Each row is a point on a tangle of strands that fork and nearly touch. The rows are in no order.
Points whose rows are less than 90.9 apart are linked; no others are. Some points are linked to none.
k_477: [ -3  18  26 -34  -7 -33  52 -12  23 -16  -1 -30  22 -19  23  30  15 -62
 -23 -18 -10  32 -13]
k_359: [ 44  14 -59  16  36   9 -12  10   3   1 -22 -32 -55 -12   8 -70 -35  37
  26  41 -26 -27  13]
k_661: [-56 -51  20 -12  -3  -1  32 -10 -18  33   5  43   2   7 -25  25 -39  11
 -41  19  24  24  15]
k_509: [-17   2  17  10 -29  -8 -32 -23 -26  35  -3  72  26   9   2   4 -18 -15
  -5  -3 -35   4 -32]
k_57: [-14  14  28  17   8  48  32  -4  35 -33   2  26  45 -11   7 -12  10  26
 -29 -14  23 -17  14]
k_143: [  9  39   2   2 -16  19  -1 -16  25 -14 -13 -16  38  -5  10  -5  -9 -10
  17 -31 -35 -22   1]
k_923: [-37  -6  -1   6 -28  26  29  27  49  -2 -16 -31 -46 -24 -11  35   9  22
  23  -9  36 -15  39]
k_416: [ 39  24  17   5 -18  15  -3   1  21   7   5   9  11 -18  -1  -4   4 -24
  36 -58 -46 -20 -34]
k_187: [-16  23  42   7  10  54  41   5  21 -31  -9  21  32 -19  18 -10 -13  28
  -4  11  29  10  44]
k_935: [-14  10 -31  24  15  36  -6  -4   9   4 -25   0   5  -8 -29  -7 -50  71
  26  30  18 -51  24]
k_541: [ 22  -4   0  10  26  33  62  19  31   8  19  31   4 -41   3 -36  -2  19
  -3 -42   7  -2   0]
k_814: [ 30  12  29 -18  36  -2  46 -12 -45 -16  27  16  14 -10  42 -22  -4 -26
   7  -8  27  22  25]
k_867: [  6  -7  24 -32  21 -35  68 -10   9  21  25  49  17  -9 -11  15 -12 -23
 -16 -14  11  68 -44]
k_735: [ 32 -30  48 -28  -9   8 -28  23 -49  28  13  40   3  61 -44  36  -2 -16
   7 -13 -35  48  16]
k_965: [ -1 -19 -47   0  34   2  29 -41  19 -16  28 -20  33 -11 -19 -32   3 -18
   3 -23  19 -31 -22]
k_462: [ -6   0  28 -31  -2  19  59  29  35  14  -2 -11 -11  11 -29  67 -44  13
  21 -10  -4  58  28]
k_204: [  3  10  52 -37   5  10  49   7 -16 -21  10  -1  18  12  15  19 -25 -39
 -28  -8 -16  42  45]
k_626: [  3  24  15   2 -15  12 -20 -27 -34  16   4  60  42  -4  -1  -4 -31  -9
  -1 -13 -25 -27 -26]
k_508: [-13   5  65 -34 -17  -5 -16 -10 -34 -34 -15   4  41 -14   3  25  -8 -36
 -45  10 -26  14  -5]
k_906: [-50   9 -14   8  -9  35  18 -14  40 -22 -13 -53 -19   1  -4  13   1  23
  27  10  40 -44  51]
k_557: [ 20  15 -41  -6  17   5 -12 -35 -12 -50  31 -25  22  30  -7 -75 -22 -27
  28 -19 -26 -44 -22]
k_169: [ 18  -5   4  -5 -20   6 -11  27   5  43 -23   5  13  32 -39  64 -36  17
  44 -12 -15  66  13]
k_594: [-21 -16 -10  11   2  -7  -7 -18  21  -3  -6  18  29 -18 -21  -7  29  -7
 -36 -18   9  -4 -52]
k_306: [ 31   5 -23  26  22  37  -7  35  23  -6 -13  -2 -51 -40  13 -61 -11  14
  -6 -17 -32 -26   6]
k_578: [ 23  28  15  -7 -18  -1 -17  27 -11  14   6 -14 -27  -8  31  16 -11 -10
   8 -30 -37 -33  13]
k_651: [-19 -18 -10   5   0 -36 -19  -9   4  26  -9  -3  24   5 -23  28  23  11
 -43  13  38  11 -41]
k_33: [ 23 -20 -25  25  23  31  28  33  50  10   3   1 -36 -51  -2 -44 -14  24
  14 -46 -17 -13   2]
k_690: [  8  -2  14  26  -1   5  29  28  65   7   5  38   4  12  -4  22  53  12
  12 -34  17  47 -17]
k_550: [-11 -14 -43  31 -13   4 -20  -5  61  23  10 -14   0  39 -42  -5  21  43
  29 -21   7 -19 -35]
k_589: [ 31  38  12 -16  11  -8 -31 -10 -58 -12   3 -22   7  16  27   5  -9 -12
  30  10 -13 -46  27]
k_443: [ 53 -21  65 -38  29 -16  -6  26 -45  -6  29  22 -11  10   3  34  25  23
 -23  -6  27 -41  -5]
k_527: [  8   0  28  13   6 -20  19  13  31   7   2  42  25  17  -5  30  53 -12
  -8 -25  19  51 -36]
k_17: [-62 -19 -20   8  35  -9  30 -40  -1 -23  -2 -38   8 -13  11 -19  30   7
 -24  46  69 -11  29]
k_426: [ 10   1 -56  21  37  12 -22 -10  32 -19 -48 -31 -59 -18  -5 -50 -49  23
  29  48 -13 -21  21]
k_83: [-31  12   3  -7  -9  13  74 -36  35 -20  -6 -34  15 -14  19   6  -6  -7
  59   7  32  12  55]
k_451: [-24   5 -36  27 -17   0   3 -22   4  39  11  56  -5  -4   4 -26 -22   4
   2 -15 -39 -24 -20]
k_343: [ 46  -1 -43  -2   8  -1  19 -11  13  48  15  13  36  19 -34  30   3  19
  28 -24  40   6 -46]
k_433: [ 19 -27 -27  20 -10  -2 -23  20  66  49 -52 -18 -42 -23 -31  39 -21  30
  57  12  17  24 -14]
k_543: [ 19  -7 -23   2 -21   4 -20  36  34  42 -34  17 -51 -33   3  30 -46   2
  30  -6 -34  36   0]
k_960: [ 12  -1  44 -16 -17  -5 -31  22 -34   2   4   6   7  29   8  46  19   3
 -37  -6  10 -14 -10]
k_605: [  9  52 -30   8 -13  -6 -13  -4 -36   2 -10   3 -27  16  21 -27 -33   8
  21  15 -54 -50  16]
k_362: [ -5 -70  58 -47 -15 -22 -26  -8 -54  11  21   6 -27  15 -33  35  10 -42
 -23   2 -69  18   5]
k_723: [ 56 -26  16  -2  27   4 -14  22 -15  -3  39   8 -20   5  -3 -24  46  20
 -42 -27  33 -58 -40]
k_644: [-13   5 -53  11 -21  11  13  -9  43  34 -24 -38 -27  -8 -29   7 -40  39
  51   6   0 -43   8]
k_914: [-14  11 -42  -2  16 -33 -16 -28  -1 -22  -7 -74  14  -9   5 -10  29 -21
 -38  28  12 -34 -17]
k_701: [ -6  46  -3  25  -6  40 -23   1   9 -24 -31  19   9 -23   5 -37 -41  13
  13  14 -50 -26  24]
k_254: [-19  31 -33  33   6  33 -32  18  16 -30 -16 -37 -27  16  25 -30   8  26
  -5  27  -1 -22  56]
k_42: [ 46  13  14 -25  -1   0  -3 -23  -9  12  16  17  32 -13  -7  10   7 -24
  28 -44 -31 -41 -49]
k_317: [-23  21   0  18  -7  34 -18  38 -10 -11  -6  26 -29  -1  48 -26 -16  11
 -31  10 -17 -21  59]
k_951: [ -3  24 -13  12  10  -1   0 -25 -31 -14   3 -22  11   9  49 -19  -3 -32
  15   3  -2   9  42]
k_342: [ -2 -14  33  -8 -22  12 -22  50 -24  17   3  18 -15  28  16  26   7   8
 -53  -8   4  12  17]
k_482: [ 17 -13  57 -24   2 -39 -33  17 -37  -9  -9  23  27  30 -37  55  33  -3
 -24   5  14  48 -48]
k_555: [-37  14 -33  26   2  16   5 -28  24 -18  -3 -60 -12  21  20   1   6  23
  43  31  46 -20  67]
k_966: [  8  -7  10 -31 -25 -51 -20   1 -35  11   4 -45 -26  10  34  20   8 -43
 -42  14 -18 -26 -11]
k_411: [-18   8 -44  41 -50 -18 -24   1  43  33   0  17 -33  36   7  -9  27   3
  14 -18 -43 -11 -19]
k_919: [ 28   0  62 -39   8  24  -7  30 -47 -46  20 -22 -26  17  34  18   2 -34
  13   3 -25  30  80]
k_427: [ 30  -3 -22  22 -18  -5 -24  35  45  55 -27 -37 -19  18 -17  49  -5  44
  30  12  19  28 -12]
k_862: [ 24  -7   4  21  11  27 -15  32   0  11  19  27 -17   5  -1 -35  20  33
 -37 -34   9 -40 -23]
k_612: [ 54  -3 -20 -15  29 -19 -10 -56 -55 -32  42 -16  -7   0  30 -38  33 -39
  57  -5   9 -31 -12]
k_216: [ 13  -4  -6  43  -8  -9 -50  56  14  30 -14  52   6  42   2 -27  43   1
  29   2   8  13  -8]
k_809: [ -7  15 -49  17   2  11  -6   4  19   2 -30 -72 -39   2  23   5 -24  38
  32  52  31 -11  62]
k_895: [ 28  15 -10 -14   4  11  -4  21 -33  12  -8 -60 -26  11  28   5 -36  -3
  15  12  -4  22  70]
k_189: [ -5 -14  21 -13 -18  32   8  64  -6  27   9  14 -36  -3  18   6 -37  -3
 -34 -11 -27  31  59]
k_441: [ 33  21 -25  -4  14   2  -3 -28 -15 -17  20 -12   7   2   3 -44  -7 -30
  23 -30 -26 -56 -22]
k_932: [-17  37 -50  -3 -39 -11   0  14  -7  13 -15   6 -52  21  34 -12 -41   7
  -4  26 -61 -27  33]
k_829: [ -7  -7   7  -2 -39 -47 -34 -14 -25  23  -1  16 -20   0  19   7  24 -32
  -9 -12 -43 -21 -52]
k_117: [ 10  10 -32   2  29  -4 -10 -68 -35 -29  16 -17  40 -20   8 -41  18 -35
  14  32  17   3 -14]
k_32: [-54  -6  -2  10 -56  38  -4  10  37   5 -24 -11 -54 -12 -34  38   3  28
  32   7  31 -28  24]
k_888: [-13  10  -3  38 -27  47 -40  37  75  -6 -23  16 -19 -15  -7   7  22  27
   0 -25 -23   5   2]
k_471: [  4   9  21  16  13  35   0  -1  28 -41   0   4  44   0 -11 -19  25  10
 -35 -33   8 -23 -10]
k_193: [ 28  18 -26   1   5   9  -5  26   6   5 -30 -50 -31 -30  33   3 -37  -9
  25   6  -7  16  53]
k_5: [ -8   7  33  -5  17  -1 -35 -28 -79 -39   6  11  16   8  39 -21  16 -19
 -15  34  19   1  26]
k_114: [-34 -31   6   8 -16 -49 -43  39 -52  22  -2  19  16 -23 -35 -19  21  10
 -11  42  -6  75 -40]
k_329: [-20   8 -12   5  19  22  48  -4   4  13  -9  -8   0 -17   5   6 -37  29
  30   7  39 -11  51]
k_444: [-41 -16 -12  29   3  45  -3   5  43 -47   6  -1  12  13 -43 -53 -45  44
  15 -11  -8 -45   5]
k_678: [-24  -8 -38   8  -7 -36   4 -29 -16  32   3  24  -2 -23   5 -17 -23 -14
 -29   6 -28 -23 -35]
k_198: [ 32   5 -15 -22  23 -15   9 -60 -54 -37  25 -15  28 -50  10 -43  29 -47
  17  13  16  13 -22]
k_974: [ 18  17  54 -21   3  32 -46  25 -51 -42   4  -6 -22   7  32  19 -18 -10
  30  18 -24  17  74]
k_710: [ -6 -14 -61  -5   8  -7  25 -35  36  11  22 -32  23  14 -33  -6   2  -4
   6 -20  22 -45 -27]
k_810: [ -9   2  15  34 -20  33   6  43  77  -2 -11  18  -8 -15  -1  19  36  28
   5 -33   7  34   0]
k_808: [ 28  -5 -21 -18  32 -29  15  -8 -56  14  11 -18   4  -7  34 -26  -4 -19
 -26  24  38 -20   0]
k_855: [ 77  15 -15   6  34  12 -54   6 -24 -34  10 -45 -53   7  -4 -60  -2  21
  55   8 -21 -49   2]
k_848: [-24 -27   6   7 -21 -41 -56   5 -52  32 -17  41  21  -9 -27  -2   5  -3
 -17  31 -18  46 -47]
k_592: [-25 -25 -14  17 -20 -36 -37  -1 -18  42  -6  53   9  12  -5  -9   6  -7
 -13  18  -5  24 -32]
k_773: [-21 -34  18  12  17  -5  36  10  18  26  17  59  -6 -15   9  -6  26  19
 -47 -17  37  25 -19]
k_542: [-12   2  31 -35  22 -18  22  18 -54  -6   8   5  29 -40 -62  32 -12  21
 -45  30  18  64 -51]
k_87: [ -3   7   4  -9  -8 -34  38  21  42  22   9 -29 -15  24  15  60  33 -16
 -16 -32  14  46  -8]
k_336: [ -9  -3   2 -12   6   3  23  23  -4  33   1 -16   8  34  -7  46 -25  31
 -33   5  35   9  25]
k_930: [-16  14  -2  28 -44  25 -54  45  37   5 -18  31  -6  21   4  12  27  14
  -5 -17 -26   7   1]
k_263: [-28 -33  41  -8   0 -29 -10  32 -38   0  -2  33  15 -30 -58  -1  17   8
 -21  33 -21  98 -41]
k_44: [  7  16  -2  21  37  31  26 -29 -21 -20  11   6  16  -7  33 -31  -6  23
  25  13  50  45  45]
k_858: [  0 -11  11   7  24  18 -25  -6  18 -49  11 -22  26   3 -21 -40  41 -11
 -58 -32  10 -37 -42]
k_428: [  3  -2  46 -15  -1 -22 -29 -32 -30 -35   4   2  19 -37  25   2  25 -40
   1   1 -29 -50 -22]
k_631: [ 23  -5  23   0  -2 -29 -26   6  -5  17  -7  34  39  34 -12  34  40 -20
   4  -1  22  45 -44]
k_403: [-31  -6  10  14  -6  34  12  43 -16  18   8  35 -22  -3  36 -12 -37  16
 -39   9  -8  -1  57]
k_387: [ -7   2   2 -15  29  12  53   0 -23  13   2  -1  26  15  -3  21 -42  28
  -6  12  51   4  40]
k_825: [-49 -24  21  16 -28   7  46 -36  75 -13   7  14  11 -19  -7   9  35   0
  -1 -24  20  -3 -12]
k_806: [ 53  18   3  -5  16  -4 -43  10 -23 -23   8 -24 -48  10  11 -25   0  29
  45  11 -33 -82   7]
k_864: [-20  -5  -7  -8 -28 -13  59  17  61  30   6 -25 -29   8   0  67  12   4
  28 -29  21  34  17]
k_990: [-22  -2  49 -45  -3 -29  38  -9   9 -13  -1  -6  24 -22 -36  38  -6 -33
 -40  11 -22  84 -40]
k_584: [-20   4  22   7  29  40  59 -29  -3 -27   7  32  33 -18  18 -30  -8  23
   9  23  53  15  49]
k_276: [  5   6  26 -10  14  18  -5  -8 -67 -13  16 -26 -14  34  42  -6   5  -9
 -11  20  25  59  70]
k_502: [  6 -25  53 -24  -3   3 -14  -3 -36  15   0  42  20  56 -52  38  -3 -26
 -29   6 -22  66  -3]
k_665: [-18 -42  40 -18  -9 -37   0  13 -25  12  -1  31  10  -3 -36  10   5 -31
 -19  13 -20  97 -26]
k_194: [ 18  -2  29 -18 -15   0  16   7 -20  22   9  37  15   5  13  25  -6 -20
  -1 -34 -15  11 -15]
k_639: [ -1  45  20   7  -5  41 -39  23 -36 -32 -19  -6   4   5  36   9 -29   2
   2  16  -7   9  68]
k_319: [ -5 -10 -36  10  17  15 -15  -7  41   4 -60 -36 -66 -27 -20 -11 -46  33
  17  57  19 -38  23]
k_470: [ 35   1  50 -42  43 -25  39   3 -51 -30  37 -11 -15   5  37   3  19 -34
   9 -11  11   5  27]
k_767: [-34  18 -24   9 -41  16 -19  22  33  19 -17 -29 -19  18   4  49 -14  36
 -14  23  10 -19  34]
k_175: [  0  13  17  -8  11   2 -26 -41 -75 -20   3  26  43 -17  19 -32 -17 -20
  -8  39   1 -22   8]
k_4: [-16   5  -7 -19  -4 -50 -22 -17 -69  -5  -6 -11  -1 -34  12 -14 -21 -30
 -30  35 -31 -20 -15]
k_296: [-25  -2 -50  12  17 -21 -27 -32   6 -36   5 -55   2  18   4 -52  24 -20
 -39  10  -2 -42 -19]
k_297: [  4 -17   1 -16 -10  -1  45  42  57  35 -11 -13 -47  -5 -16  64  -6  20
  35 -15  14  64  21]
k_286: [ 19 -11 -25  11  42  35  34  -2  42 -41  22 -39  12  -4   5 -54  19  -1
  21 -32  27 -10  13]
k_652: [ -8  20  -4  38  16  35 -43 -35 -27 -57  14  -1  -3  32  28 -74  31   6
  -9  10  -8 -11  15]
k_93: [ -8  24 -34  14  -2 -13 -30 -17  -7 -29   3 -26 -15  33  11 -47  23  -4
 -33   8 -23 -66  -5]
k_489: [  8  -2 -19 -10  -7  14   9  29  27  27 -34 -24 -37 -46  12  26 -59  -3
  26  -7 -20  22  29]
k_227: [-23  15  23 -20 -15 -26   7 -29   4 -41 -11 -38  29 -36  35   2  25 -63
 -25   6 -23  23   8]
k_454: [-20 -25 -16  43  -5 -10 -39  20  40  23  -1  37  17  45 -13 -26  55  10
   7   3  17   5 -25]
k_745: [  5 -18  34  -9 -16 -37 -41 -22 -29  -6   6  18   4 -33  -2  16  29 -30
  -5 -11 -33 -40 -63]
k_448: [ -3   3  -4   9   7   4 -43   0  -4 -44  10 -10   3  14 -12 -35  33  -2
 -51 -12 -13 -66 -38]
k_272: [ 31  22   7   0  42  13  33 -40 -50 -32  27   2  34   4  26 -16  12  -8
  10  18  52  33  14]
k_846: [ 57 -43  11 -34   6 -55 -15   6 -44  16  30  19 -13 -33 -20  27  44  -6
  -6  11  27   0 -88]
k_41: [ 64  -6   5 -22  37 -13  18 -46 -42 -47  44   5  17 -35  21 -33  34 -42
  44  -7  11 -33 -21]
k_23: [  9  -1 -13  15 -28 -29 -16  -1   2  43   8  16 -22  15  16  -2  28 -23
   9 -35 -37 -10 -40]
k_364: [-44   0 -22  -2   2 -13  64 -42  28 -12   1 -45   9  -5  23   9  11 -28
  27  -6  28 -14  33]
k_176: [  6  23  25  19  14  26 -44 -62 -49 -49  19  18  14   6  37 -48  37 -11
   7  17  11   4   2]
k_672: [  2 -40  -4 -21  -4 -39  17   0 -28  56   6   7   2  29 -19  26 -14 -10
 -25   3   6  41 -21]
k_158: [-13 -29   4   0  -4 -52 -22  21 -11  25 -13   4   6  12 -20  23  43   4
 -41  30  37  57 -43]
k_666: [ 11  12   2 -11  12  -2  16 -42  21 -57   5 -41  46 -27  12 -45  39 -54
  -8 -14  -6 -10 -25]
k_711: [  1  32  10   2  -6   2 -10 -53   7 -41   4 -19  34 -10  41 -46  28 -52
  21  -6 -36 -13   4]
k_707: [ 15 -12 -64   8  -2 -11 -12 -18  36  37  19 -24  13  45 -28  -2   4  19
   6 -16   6 -34 -50]
k_89: [-15  26 -38   0 -57 -33 -16 -11  -7  32 -11   8 -25  35  20  13 -24  -1
 -10   8 -55 -31  -8]
k_575: [-40  -1 -32  -6 -18 -52 -12 -15 -34  27 -11  -5 -23 -14  20 -17 -22 -20
 -48  38 -38 -21 -22]
k_854: [  45   13   -7   -4    1  -12  -29   -5  -30  -12   19  -13  -40   35
    7  -36   15   33   10   18  -40 -108   -8]
k_24: [ 23  12  -4  -4  33   8  36 -23   8 -44  10 -27  29  -8  26 -35  38 -28
  -5 -21  21  -2   3]
k_899: [ -8  30  35 -29  11  18  72   8  20 -24   2 -11  18  14  13  30 -31 -11
  -3   2  -6  46  51]
k_257: [  4  -1   4  30 -26  -1 -48  59  19  28 -22  40   8  38   3  18  18   9
  31   5  -1  38  17]
k_634: [-34 -40 -25  46  -7  -2 -19 -12  53  10  13  50  19  29 -35 -38  31   6
  15 -21   3   0 -43]
k_300: [ 30  29   3   2  16  22 -13  -8 -49  -5  -1 -50 -26  12  37   8 -14   8
  33  16  23  57  63]
k_290: [ 16  23  24 -22  -9 -22  27  23  17  -1   4 -32   4  12  20  52  28 -35
 -19 -46  -5  25 -11]
k_432: [ -7  11  12  -6  -1 -22   2 -40   1 -47 -16 -41  37 -58  17 -21  37 -45
 -23  17 -14   7 -27]
k_458: [ -3 -52  32 -12   5 -23 -17  14 -31  24  -8  37  21  43 -53   6  18 -43
 -14  26 -18  86   3]
k_101: [ -6  25 -27  24  22  30 -12 -25 -18 -20   3  32  22   9 -16 -64 -44  31
   8   1 -21 -55   6]
k_777: [ 34   2  -2   4 -21   4 -25  61  42  35 -26 -29 -19  40 -11  73  19  39
   3   9  34  47   5]
k_544: [ 12  -5 -11  21  -2  14   7  12  47  27 -21  17  18   5 -44  46  -5  46
  71 -13  33  31  -7]
k_195: [ 15   2  22 -24  27  -8  84   6   5  29  28  51  13  -4  -8  25 -26  13
  -8 -20  29  47 -22]
k_558: [-20  35 -42  22 -19  15 -22  25  34  -6 -14 -35 -28  16  24  -3   1  25
 -20  18 -17 -38  34]
k_519: [ 45  -5 -10 -25   7 -27 -13 -37 -34  -5  28   3  12 -16 -14 -12  14 -34
  14 -25 -14 -67 -49]
k_758: [-31  14 -13   0   7 -13  44 -50  40 -33  -6 -46  42 -13  29   4  23 -41
   4   0  19   7  17]
k_583: [  6   0  40 -42  38 -16  14   9 -57 -17   1  19  26 -19 -39  25  -8   5
 -63  23  31  30 -42]
k_905: [-17 -26  -8  23  13  46  26  13  70 -33  -5 -44 -28 -14 -36 -14   3  36
  21 -26  32 -32  14]
k_924: [  4  47  21   6 -17  44 -40  22 -19 -23 -34  21   5 -19  20  -1 -37   7
  11   9 -41 -17  39]
k_946: [-15  18 -10 -21 -18   3   6  -8 -22  11  -8 -26  30  29   9  40 -60 -23
   2  -3 -25   8  34]
k_202: [ 20  40 -14  10   8  18 -21  -9 -37 -11  -6  38 -10  12  -6 -47 -32  16
  10  -5 -53 -69  -5]
k_516: [ 12   5  28 -20  22 -20  47 -23   7  -7  12  58  39 -47 -26   4   8 -10
 -41   3  20  42 -65]
k_517: [ 10  25 -56  10  -7   8  -5  -5  41  24 -40 -43 -14 -19 -15  25 -50  10
  55  -2 -31 -27  -8]
k_170: [ -9  37 -27  45  11  47 -46 -10  -6 -49  -3 -11 -20  26  26 -57  11  33
   4  23 -10  -7  42]
k_849: [ 35  -4 -50 -16  21  -6  59 -28  11  30  23  13  37 -12 -26  20 -16   3
  11 -24  37  -7 -40]
k_929: [-42 -28  -6   8 -24 -15  11  12  33  36   1  29 -11  20   8  30  20  -2
 -15  -7  28  33   3]
k_214: [-39 -12 -25  22  -2  43  -7   0  34 -13 -10   0 -23   7 -55 -27 -36  65
  17   2  18 -63   2]
k_294: [-17  13 -28  10 -11 -46 -39 -14  -2  -3 -20 -56  11 -16  -4  13  32 -12
 -49  18   0 -32 -45]
k_174: [ 13  11 -31  -5  18  21 -22  -6  16 -70  33 -32  35  36 -20 -60 -36   1
  24 -33  -9 -28 -20]
k_186: [ 27  -3 -16 -30  29 -27  46 -20 -40  15  14 -10  28 -12   9   6 -13 -26
 -19   2  36  -6 -12]
k_7: [ 16  15  46 -36  43   1  51 -12 -24 -24  11  50  47 -28 -18   1 -26  -5
 -48  22  34  30 -24]
k_686: [-12 -42  41 -41 -24 -36 -26   6 -42  -1  11  -9 -22  -5   4  32  16 -51
 -28  -7 -52  16 -19]
k_970: [-32 -11 -13  10  -8  11  48 -20  24  26  11  12   4 -17  -2  11 -15   8
  19 -20  16 -26  15]
k_250: [-36   1 -19  10 -48  20  -4  -8  41  27 -38 -20 -61 -15 -42  34 -29  34
  55  16  13 -37   9]
k_2: [  4  -5  46 -34  -9  36  16  44 -18  -5  11  16 -16   5  16  22 -30 -28
 -27 -19 -45  31  51]
k_180: [-10  20 -50  18 -63 -34 -32   0  17  39 -17  25 -41  60  12   4  11  20
   4  17 -45 -15 -17]
k_931: [ -8 -27 -24  13  35  37  11  22  56 -50  20 -47  -9  -3 -22 -61 -26  28
  29 -29  21 -19   6]
k_680: [-23   5  11 -20  10  -7  52 -40   1  -6  -3  10  47 -22  18   0 -25 -22
   0  12  17  10  12]
k_713: [ 64  15 -57   9  40  19 -22   4 -22 -12  14 -40 -50  13   3 -82 -25  28
  44  12 -14 -31  -1]
k_132: [  25  -13    3  -19   -6  -39  -39  -13  -31   -3   23   12  -37   18
    5  -17   20   20  -19   24  -30 -100  -48]
k_97: [ 10 -20 -15  14  -6  11  12   2  60  30 -36  -6 -23 -25 -51  36  -7  33
  74 -11  27  13 -15]
k_734: [  5  36 -34  10  -6   4  -7 -10  20   9 -12 -27  16   7   0   3 -21   6
  23 -16 -29 -40   9]
k_936: [ 27 -26 -29  -4   1 -39   7 -15 -14  58  25  38  16  -7  -4  -4   8 -17
  15 -17   9  19 -58]
k_39: [-33   0  26 -26 -29 -49 -46   3 -62  -8  -8 -26   2 -46 -13  24   1 -18
 -27  23 -41  -7 -36]
k_405: [ 31 -52  67 -41  -6 -10  -2   9 -49  25  28  26 -23  40 -28  36  -5 -30
  -5 -22 -45  24   1]
k_850: [-21 -26 -21   2  12   3  10 -43  39 -35  14  -5  45 -28 -32 -40   9 -14
 -24 -12  11 -26 -45]
k_90: [ 14  16  -3  24   3  32 -22  46 -11   2  -9  20 -54 -32  34 -46 -19  20
 -19  -1 -30 -26  29]
k_220: [-56 -35   8  24 -36   5  34   0  55  18   0  21 -30  -3  -5  18  41   9
  16 -15  30   0   8]
k_352: [-46   6 -31   7 -33 -45 -42 -17   2   6 -25 -29  10  -7   1  31  10  -7
 -47  33 -13 -11 -30]
k_883: [ 41   8  59 -27  23 -11  19  18 -42 -35  27 -24 -37   5  54   6  28 -21
  32  -7   3  24  53]
k_239: [ 15   5  52 -16  29  10 -12   7 -77 -29  16  -4   0  21  38  -2   8 -12
 -13  19  24   7  52]
k_150: [-10  18  -3   2 -19  20 -13  43   0  12 -14 -30  -1  25  13  49 -25  34
 -39  14  24  -9  44]
k_207: [-25 -36  39  -3 -21  -5 -23  32 -30  21   7  52  -7  18   0  17  15 -14
 -67  -4  -6  36  -1]
k_764: [ -8 -22   2  32  12  19  11  19  22  26  11  51   3  -1  -1 -18  12  25
 -39 -24  23 -15  -9]
k_681: [  8   7  27  -7  26  11  88   9  28  10  26  48   9 -30  14  -1 -12   3
  -9 -34  20  26  -1]
k_789: [-10  15  15 -20  -8  24  51  17  33  -5 -17 -20   8 -19   2  49 -38   4
  29  -8   0  35  42]
k_423: [ 37   7 -22 -15  29 -25   2 -32 -58   0  24 -26 -10   7  42 -32  24 -31
   9  19  25 -21   8]
k_363: [ 24 -20 -26  11 -12   0 -43  46  32  60 -50  15 -51  -7 -20  23 -31  12
  30  19 -10  50  -4]
k_778: [-18   0  32  18 -11  42  13  48  70 -12 -30  29 -16 -23 -20  48  12  47
   9  -9  27  34  23]
k_278: [-33 -37  24   9  -1 -15   7  32 -15  31   3  55 -10   4   6  -1  13   3
 -71   5  26  48  -6]
k_979: [ -8  10  19 -11   8  -6 -11 -37 -53  -3  -6  44  50 -23   3 -12 -34 -17
 -31   6  -5 -25 -11]
k_872: [-29 -11   2  20   1  27  46  -4  76 -23  12 -15  -4   0 -21   8  35  29
   1 -40  32 -19  -6]
k_74: [ 10   1 -40  15  22  19   8  15  31  16 -40 -62 -39 -21  -2   2 -32  42
  18  46  28 -28  37]
k_248: [ -7 -34  22 -22 -45 -58 -41   0 -27  26   5  17 -19   6  12  22  26 -57
   8  -9 -49  16 -33]
k_337: [-48  -6  -1 -15 -44 -41 -50  -2 -40   9 -24 -18   3 -13 -13  31  -6 -12
 -53  34 -32  19 -30]
k_56: [-34 -18 -15  36 -25  19  -1 -14  64  15   0  23   6  18 -39  -7  10  26
  35 -27  -4 -11 -19]
k_699: [-10   5 -21  24  23  42   2  -7  21 -24  18  14  26   4 -29 -55 -38  29
   7 -22 -17 -44  -9]
k_430: [ -8  26  24  -7  -6  35  58 -11  50 -29 -20 -23  12 -32   6  13 -27   5
  55  15  21  29  60]
k_952: [ 36  12 -20   5  -2 -14  10   3  20  43  -8  11  40  28 -33  51   6  18
  46 -26  30  37 -27]
k_71: [ 20 -12 -32 -17  37 -33  61 -19  -2  23  22  15  24 -28 -17  19  -2  -6
 -28  -4  50   5 -40]
k_394: [-41  -3 -21  32 -22  15  20  -6  27  26   1  39 -19 -19   2 -15 -33  24
  21  -8 -19 -37  16]
k_179: [ -9 -49  16  -1  10 -58 -32  56 -38  22 -12  10   9   4 -30 -16  45 -11
 -13  49  23  73 -24]
k_271: [  3  34  -6   7 -15  27   0 -35  37 -39   2 -21  38  -3  24 -42   4 -27
  29 -19 -42 -15  23]
k_586: [  4 -25  61 -26 -14 -35 -46  10 -49  -4  -4   3   6   5 -19  55  27  -5
 -34   6   4  11 -40]
k_148: [-20 -23  -5  12 -39  -8 -14  36  26  45  -3  23  -4  36   2  32  11  11
  23   4  16  40  17]

Follow the links from the first point to the second, and from the first to the third. Name the last point that the two ways share.
k_979; k_458; k_594: k_114
k_364; k_681; k_557: k_789
k_527; k_634; k_666: k_257
k_509; k_930; k_932: k_114
k_825; k_227; k_517: k_666
k_557; k_220; k_227: k_666
k_519; k_555; k_87: k_143
k_758; k_864; k_195: k_789

A fork is a point with three links. Follow the links from the first point to the second and name the forks in between, in order.
k_509; k_710: k_114
k_542; k_864: k_789
k_278; k_454: k_810 k_257
k_202; k_263: k_829
k_336; k_592: k_5
k_666; k_850: k_257
k_713; k_711: k_143
k_204; k_250: k_789 k_666 k_143

A fork is a point with three links, a tip a point with one. Leave the first point through the second and follow the links. Name the first fork or tip that comes.
k_186; k_71: k_433
k_306; k_33: k_542
k_923; k_32: k_143
k_707; k_550: k_257
k_433; k_363: k_5
k_867; k_195: k_789
k_250; k_32: k_132
k_929; k_220: k_666
k_278; k_207: k_810
k_93; k_448: k_701

Name the points in between on the shortest way along the links from the first point to the second, in order.
k_7; k_33: k_516 k_867 k_195 k_681 k_541
k_216; k_42: k_257 k_148 k_929 k_220 k_825 k_872 k_905 k_931 k_286 k_24 k_666 k_711 k_271 k_143 k_416
k_337; k_44: k_352 k_294 k_914 k_296 k_93 k_448 k_858 k_471 k_57 k_187 k_584
